Each row is a point on a landscape with many valleys, with its height.
From any point a ball rolls to the lowest of the 5 points nearest to it. It stops when none of these is lower. Distance is the straight distance between rows; heights are no part of it.
Kip (h 1.81): [185 111 141 104 132  94 220 116  76 162 108 143  78 127  94 123 216 147
 107 135 107  64  76 108 147 164 102  87]
zufe (h 3.20): [105 118 102 140 128 164 109 148 161 101 141 127 163 122 132 127  74 114
 144 120 156 170 140 135 109 111 139 142]
Sudo (h 2.94): [187  88 116 137  92 168 103 142 116 161 153  90 107 102 108  93  94 124
 137 152 119 126 182  86 130 121 107 149]
sis (h 4.80): [209  91 120 144  95 214 118 158 105 183 169  86  54  93 109  95 126 143
 125 165 138 116 195  79 143 124 105 188]
pimef (h 4.36): [ 82 128 105 132 146 142 102 140 166  86 137 134 161 142 138 136  87 119
 140 111 158 169 133 151 116 114 152 153]
Bakot (h 4.92): [ 73 147  86 155 172 181 126 183 196 139 140 146 134 135 157 148  79 118
 150 100 199 156 110 199  87 118 141 160]
Ras (h 3.84): [125 128 133 110 123 102 143 115 106 103 136 137 124 144 113 132 152 126
 113 141  92 116 111 107 137 138 124 101]
Gogev (h 2.93): [108 131 118 123 139 141 137 133 139 101 142 140 142 143 120 132 110 118
 138 133 126 136 102 134 116 128 134 131]
gar (h 0.34): [122 171 169 127 149  90 206 141 132 160  80 146 133 125 148 138 175 161
 106 132 126  76  63 175 111 154  98  82]
Lur (h 3.70): [211 102 122 107  97 145 201 120  72 181 154 111  99 114  88 121 208 138
 102 155 114  67 119  95 164 148 113 110]
sulaf (h 3.76): [ 94 198 168 141 176  97 171 130 152 171  85 146 174 146 164 137 154 155
 107 108 146 100  76 216 110 140 118  95]
tiga (h 3.44): [ 95 201 181 126 168  57 133 110 132 140  84 135 172 154 175 154 176 160
 115 105 117 111  87 206 121 141 137  95]
pago (h 2.07): [117 104 109 150 104 146  87 126 147  97 135 127 160 122 134 125  61 119
 138 128 143 177 160 105 119 110 147 139]
vofil (h 3.62): [193  89 124 151 106 220 127 172 127 173 149 100 105  98 117  97 103 124
 133 150 146 124 186 100 116 122 105 167]
fova (h 2.87): [147 136 144 113 136  84 192 117  94 136  98 156  88 126 111 132 194 147
 103 139 101  77  69 131 149 157 104  90]
rif (h 1.48): [113 138 126 126 143 142 155 140 126 119 128 142 108 131 120 130 143 121
 124 128 125 103  89 140 117 139 117 117]
mefas (h 3.37): [167  99 125 118  76 123 103  97  96 137 148 102 110 110 112 110 117 115
 117 143  99 127 165  69 135 120 115 121]
Gaban (h 5.33): [ 84 129  85 160 167 200 150 183 185 135 143 142 145 121 152 134  88 111
 142 121 190 158 115 180  88 113 123 157]
Lanu (h 3.27): [211 104 122  99  99 125 211 109  62 174 147 112 101 122  87 122 212 141
  94 153 105  63 111  96 175 152 107  89]
Guli (h 4.35): [ 92 177 158 132 168 117 164 159 154 157  92 147 135 141 145 144 154 143
 115 115 146 102  81 195  99 156 107 112]
noluz (h 2.59): [151  99 119 128 101 152 119 127 118 134 148 111 141 117 109 116 108 110
 122 133 113 129 145  96 130 125 122 125]
tifid (h 3.65): [139 132 137 114 143 135 198 153 115 150 108 147  97 123 119 134 176 138
 117 139 119  69  67 139 115 157  95 104]
fidu (h 2.60): [184  80 109 131  91 158  92 129 114 142 157  91  77  93 118  95  95 128
 151 154 115 163 205  66 134 118 132 168]
Limum (h 4.41): [ 88 193 159 140 173 103 136 134 148 151  95 135 157 145 162 143 148 144
 128  99 145 118  91 210 109 137 115 120]
ped (h 4.06): [ 97 119 111 142 147 162 140 156 160 118 141 135 142 130 131 129 100 109
 136 122 156 138 114 162 103 119 121 143]
gapo (h 3.60): [ 93 179 158 119 163  40 105  89 121  83  89 142 139 162 159 155 165 140
 129 111  96 121 113 143 145 131 139 114]
pom (h 4.04): [139 125 141  98  93  76  91  77  89  84 143 124 129 147  99 127 124 118
 119 130  81 134 132  73 161 129 144 103]
leve (h 3.58): [ 80 177 147 130 166  91 110 112 151 108  96 151 136 154 161 153 151 139
 123 110 126 125 105 167 133 134 135 126]
vig (h 2.72): [124 112 118 124 102 132 117 125 123 105 146 124 152 135 110 123 104 109
 127 130 123 146 130 105 123 123 133 123]
nifad (h 3.38): [173  92 121 141 102 191 131 158 113 159 153 109 124 117 115 102 110 111
 125 146 136 127 158  95 114 121 109 133]
buru (h 3.19): [108 164 141 131 158 136 172 153 142 146 106 150 110 123 139 134 150 135
 128 122 147  93  78 166 113 148 101 125]
bub (h 3.91): [100 148 145  97 142  73 103  94 116  67 122 144 133 161 118 145 147 137
 112 124  95 133 117 117 152 126 149 116]
Rez (h 3.48): [192  85 110 154 103 228 111 174 148 182 148 108  93  85 121  92  76 125
 142 152 146 147 211 101 102 109 119 186]
konip (h 3.47): [ 98 176 163 119 157  64 121 120 121 103 103 154 119 149 145 141 170 145
 115 123  99 105  95 154 136 140 127 105]
ripo (h 3.15): [108  97  97 167 117 187  96 161 178 112 143 127 164 105 129 116  38 116
 146 134 180 196 163 134 100 103 146 152]
Zabu (h 3.83): [178 103 140 108  78 117 141 101  78 151 152 105 113 116  92 128 165 123
 109 140  96  95 138  74 155 132 115 113]
kilu (h 3.43): [133 115 133 115 108 117 122 113  97 109 150 125 133 141 103 125 127 117
 110 137  96 122 123  88 141 123 124 108]
dilo (h 4.05): [196 106 139 105  69 102 112  91  76 145 153  87  88 119  99 113 160 116
 109 144  88 101 157  62 173 138 112 110]
lezud (h 3.66): [136 134 151  89 119  56 153  82  86 106 121 145 104 143  96 137 188 129
 112 140  70  97  97  93 155 143 132  96]
zazug (h 4.07): [168 104 133 102 115 118 189 127  79 152 140 129 108 121  93 117 185 130
 119 147 102  78  98 105 143 149 112  98]
miluf (h 1.82): [138 107 121 149 101 165 106 141 133 119 144 115 144 113 119 106  83 105
 131 143 140 156 156  99 111 111 120 134]
Rabu (h 4.08): [174 107 145  81  88  63 160  68  69 126 138 123 105 135  81 136 194 125
 105 133  65  83 127  74 170 137 126  81]
ved (h 2.69): [114 151 149 124 151 116 162 141 120 133 106 146 108 122 132 134 163 138
 127 131 123  82  73 154 115 149 107 108]
vimi (h 3.85): [ 89 179 169 125 165  81 135 117 136 123  91 153 139 149 153 149 164 150
 125 104 130 108  98 181 126 137 123 116]
minu (h 2.15): [171  81 110 150  89 179  90 134 133 138 145  98  90  93 125  87  80 120
 153 146 118 168 191  82 122 116 120 167]
piri (h 3.99): [169 110 134  92 104  97 188  98  76 146 140 125  98 123  89 127 196 133
 117 139  82  85  99  95 159 151 118  88]
gos (h 2.32): [162  90 114 148  85 150  83 127 131 126 142 101 114 109 120  96  82 117
 142 141 122 162 180  80 129 123 120 141]
tamu (h 4.54): [210  97 127 132  96 193 127 151  94 183 167  88  65 100 107 101 155 140
 111 174 126 112 186  75 150 116  97 175]
tup (h 2.73): [188  80 112 137 100 195  94 149 127 147 152  85  68  85 123  87  93 136
 151 163 123 164 221  80 140 118 124 183]
zab (h 4.17): [ 93 163 140 131 164 146 151 164 160 139 117 146 134 128 146 143 127 130
 131 112 161 114  89 186 100 144 110 137]
kubu (h 3.97): [ 81 198 178 121 178  29 111  76 119 133  76 127 192 176 187 160 184 145
 128  79 113 117 100 191 124 129 161  80]
limir (h 4.77): [104 120 101 144 151 191 133 173 166 124 139 133 141 123 136 133  89 107
 137 122 174 140 115 171  95 116 128 147]
boga (h 1.96): [ 78 144  97 135 163 164 121 155 188 129 124 145 149 144 156 147  95 118
 145 103 185 159 116 192  98 119 144 161]
gufo (h 4.20): [ 77 160 122 125 165 116 105 128 157 100 110 151 141 158 148 147 117 125
 135 107 146 141 112 165 117 120 142 145]
gef (h 4.19): [ 74 165 111 147 162 167 134 168 179 143 116 150 138 129 160 143 116 123
 135 107 187 129  98 191  93 122 113 150]
tuto (h 3.51): [106 131 123 111 119 113 100 101 119  73 128 135 149 156 123 135 102 123
 121 125 117 153 128 108 136 127 142 131]
Tupev (h 2.42): [171  84 112 153  97 202 101 151 135 155 140 101 113  88 121  98  71 116
 138 146 146 163 193  94 114 118 108 163]
roduv (h 3.98): [ 77 185 174 130 180  62 116 103 134 152  82 140 187 171 187 150 167 150
 133  83 129 126 101 211 121 139 152 101]
mus (h 3.22): [172 102 131 120  88 150 132 122  92 153 144 101 119 114 109 110 135 113
 114 146 114 112 159  84 132 124 113 120]
ziv (h 3.36): [104 176 173 120 151  32 138  95 115 102  91 148 130 144 152 153 193 155
 111 124  96 104  87 153 153 133 126  96]
moved (h 3.13): [ 84 110  97 147 133 147  87 139 183  93 126 128 176 128 142 137  43 123
 150 103 187 203 154 135 121 104 173 157]
Kugo (h 3.87): [192 103 134 116  96 158 160 134  84 174 160 104 111 108  98 110 167 125
 110 150 108  88 135  95 147 134 120 114]
lumot (h 3.88): [ 79 164 129 133 171 134 129 149 173 127 106 150 135 149 158 149 122 124
 139 105 167 135 103 188 105 131 132 153]
zolup (h 3.79): [169 110 122 117 103 152 164 142  90 150 155 118 125 121  99 111 148 117
 116 146 109  96 131  98 130 132 113 111]
posam (h 3.64): [115 138 148 104 126  65 133  82  99  86 128 150 111 148 107 143 169 125
 110 132  70 111 114 103 155 135 143  96]
nozu (h 5.29): [ 60 165 128 131 184 102  92 117 169 119  87 145 157 163 173 155 115 130
 155  69 159 159 128 187 125 125 158 156]
tobi (h 1.07): [ 73 161 114 147 177 145 115 152 187 134 107 151 150 149 165 159 110 127
 150  83 181 144 113 200  95 127 135 157]
melo (h 6.04): [ 55 126  87 125 178 111  79 125 187  92 112 139 168 157 169 154  67 135
 167  79 172 196 148 160 133 100 200 164]
Nonuv (h 0.77): [104 102 104 145 105 132  73 127 164  86 136 125 170 121 127 129  52 128
 149 120 162 194 160 116 131 107 169 151]
pevu (h 2.81): [ 86 158 139 122 146 112 126 128 134 102 116 154 130 143 133 150 142 135
 123 125 122 119 100 148 130 135 125 129]
lar (h 4.40): [159 105 117 131 128 172 177 160 111 150 142 134 131 112 108 108 152 111
 120 151 129  91 101 123 115 142 113 114]
Gafa (h 2.12): [120 100 106 161 109 192 121 162 162 134 144 126 157 100 126 106  64 114
 133 136 159 167 163 129  98 109 127 154]
par (h 4.93): [136 111 112 150 129 196 158 174 131 142 148 121 134 106 119 116 115 108
 130 145 140 112 118 128 101 128 107 122]
foz (h 2.53): [147  81 100 151  79 129  50 106 139  97 134 112 113  96 131 104  70 125
 169 143 122 193 188  77 127 107 139 157]
Radef (h 4.28): [211  94 136 120  81 149 112 119  83 163 154  80  73 101 106 100 149 131
 121 162 107 106 186  69 158 116 109 146]
Doga (h 1.70): [151  82  96 160  89 164  79 131 142 129 141 108  97  78 117  95  64 121
 163 149 139 186 196  85 121 113 128 165]
fik (h 3.63): [ 82 168 141 125 164 104 123 128 155 123 104 151 136 151 147 149 137 141
 119 106 129 113 111 179 125 130 122 136]
mor (h 5.52): [ 77 138 110 113 161 113  86 116 156  74 115 136 160 162 147 158  98 135
 141 103 141 169 129 146 131 119 159 149]
duv (h 4.11): [161  88 117 127  71 111  60  88 103 109 148  99  92 109 124 100 100 124
 152 153  93 166 185  45 154 121 132 142]
pugo (h 3.75): [103 144 135 107 134 103 113 109 122  76 137 145 144 150 120 138 126 125
 126 129 101 141 115 120 136 120 142 124]
kuz (h 4.00): [150 122 136  95 100  93 150  91  86 116 135 126 115 136  87 133 174 116
 110 136  82  98 119  81 155 138 134  89]
fakeb (h 3.30): [119 102 103 164 133 208 144 187 170 134 154 129 154  95 133 103  64 101
 137 132 175 155 146 142  94 110 116 145]
roton (h 4.03): [127 119 131 115  90  99  84  87 107  79 136 129 151 143 116 135  97 120
 123 129 101 145 146  84 149 118 139 120]
bive (h 1.00): [143  94 101 159  95 165  87 141 150 119 136 114 140  95 132  99  53 118
 144 137 144 177 176 103 108 113 130 155]
Seme (h 4.09): [211 107 131 109  86 122 144 111  69 173 163  82  93 109  97 109 181 132
 105 161 104  73 156  74 167 131 114 117]
rek (h 3.45): [118 152 155 107 135  41 146  91  98  96  99 154  99 141 120 152 195 143
 104 137  81  92  91 125 152 139 128  92]
Sose (h 3.24): [117 175 174 132 144  46 158 105 113 129  84 151 122 135 143 144 194 160
 109 125 105  88  83 161 136 148 116  92]
tika (h 3.82): [182  91 129 118  76 116  86  93  86 140 161  85  90 113 113 114 128 124
 120 147  94 120 169  57 153 119 115 125]
Lub (h 6.47): [ 53 127  90 139 182 143  90 140 192 108 119 149 159 147 164 156  63 126
 161  84 196 190 130 180 112 110 180 171]
Las (h 4.68): [ 69 171 147 120 184  75  91 100 153 109  90 143 156 170 179 158 136 138
 148  86 128 143 125 168 129 117 154 138]
pusut (h 4.76): [ 84 112  89 160 147 166 111 166 183 104 146 131 167 126 139 137  54 114
 143 115 181 185 138 165 108 102 152 153]
luni (h 3.14): [153 108 118 130  75 122  70  95 112 102 135 112 125 119 124 110  80 118
 140 134 109 166 168  66 139 119 128 133]
tuk (h 4.78): [ 99 116  86 167 147 200 130 178 185 127 145 133 157 114 133 118  56 106
 139 129 187 168 138 170  92 103 136 157]
kap (h 4.99): [ 98 143 113 142 159 176 160 184 148 136 130 141 128 114 132 130 122 116
 138 129 160 107  88 159  95 133 107 135]
Pid (h 4.57): [ 63 107  81 146 149 142  75 135 189  96 135 126 189 134 152 145  43 135
 166  96 194 212 161 162 131 102 212 162]
zalaf (h 3.77): [206 103 129  94  85  93 179  91  57 162 155 101  94 118  72 121 204 139
  97 144  90  66 132  71 181 142 119  95]
Neso (h 3.06): [ 93 163 132 131 158 133 142 148 145 124 111 152 123 135 142 151 137 129
 130 127 132 116  89 165 106 138 118 123]
vov (h 2.50): [108 190 185 130 158  65 186 122 130 166  80 143 153 141 157 137 172 160
 100 120 124  90  64 206 112 153 114  82]
Ros (h 3.05): [165 125 144 115 135 117 212 143  96 160 109 147  92 117 115 128 194 144
 116 140 117  68  72 118 136 164 101  90]
mag (h 4.15): [ 84 182 170 117 182  42  87  87 133 114  75 135 161 173 182 157 163 141
 140  84 110 139 121 176 139 124 164 116]
zovo (h 4.10): [158 106 127 111 119 138 158 129  93 140 148 129 123 119  98 114 157 113
 110 146 105 103 110  96 133 138 117 102]
lodar (h 3.92): [136 130 144  97  89  57 128  74  83  94 138 140 117 144  88 133 164 122
 110 133  65 110 125  74 163 133 140  93]

For each start below, name the point where the ball stops.
Rabu -> gar
tika -> bive
kuz -> gar
mor -> bive
tamu -> bive
Radef -> bive
lodar -> gar
gapo -> gar
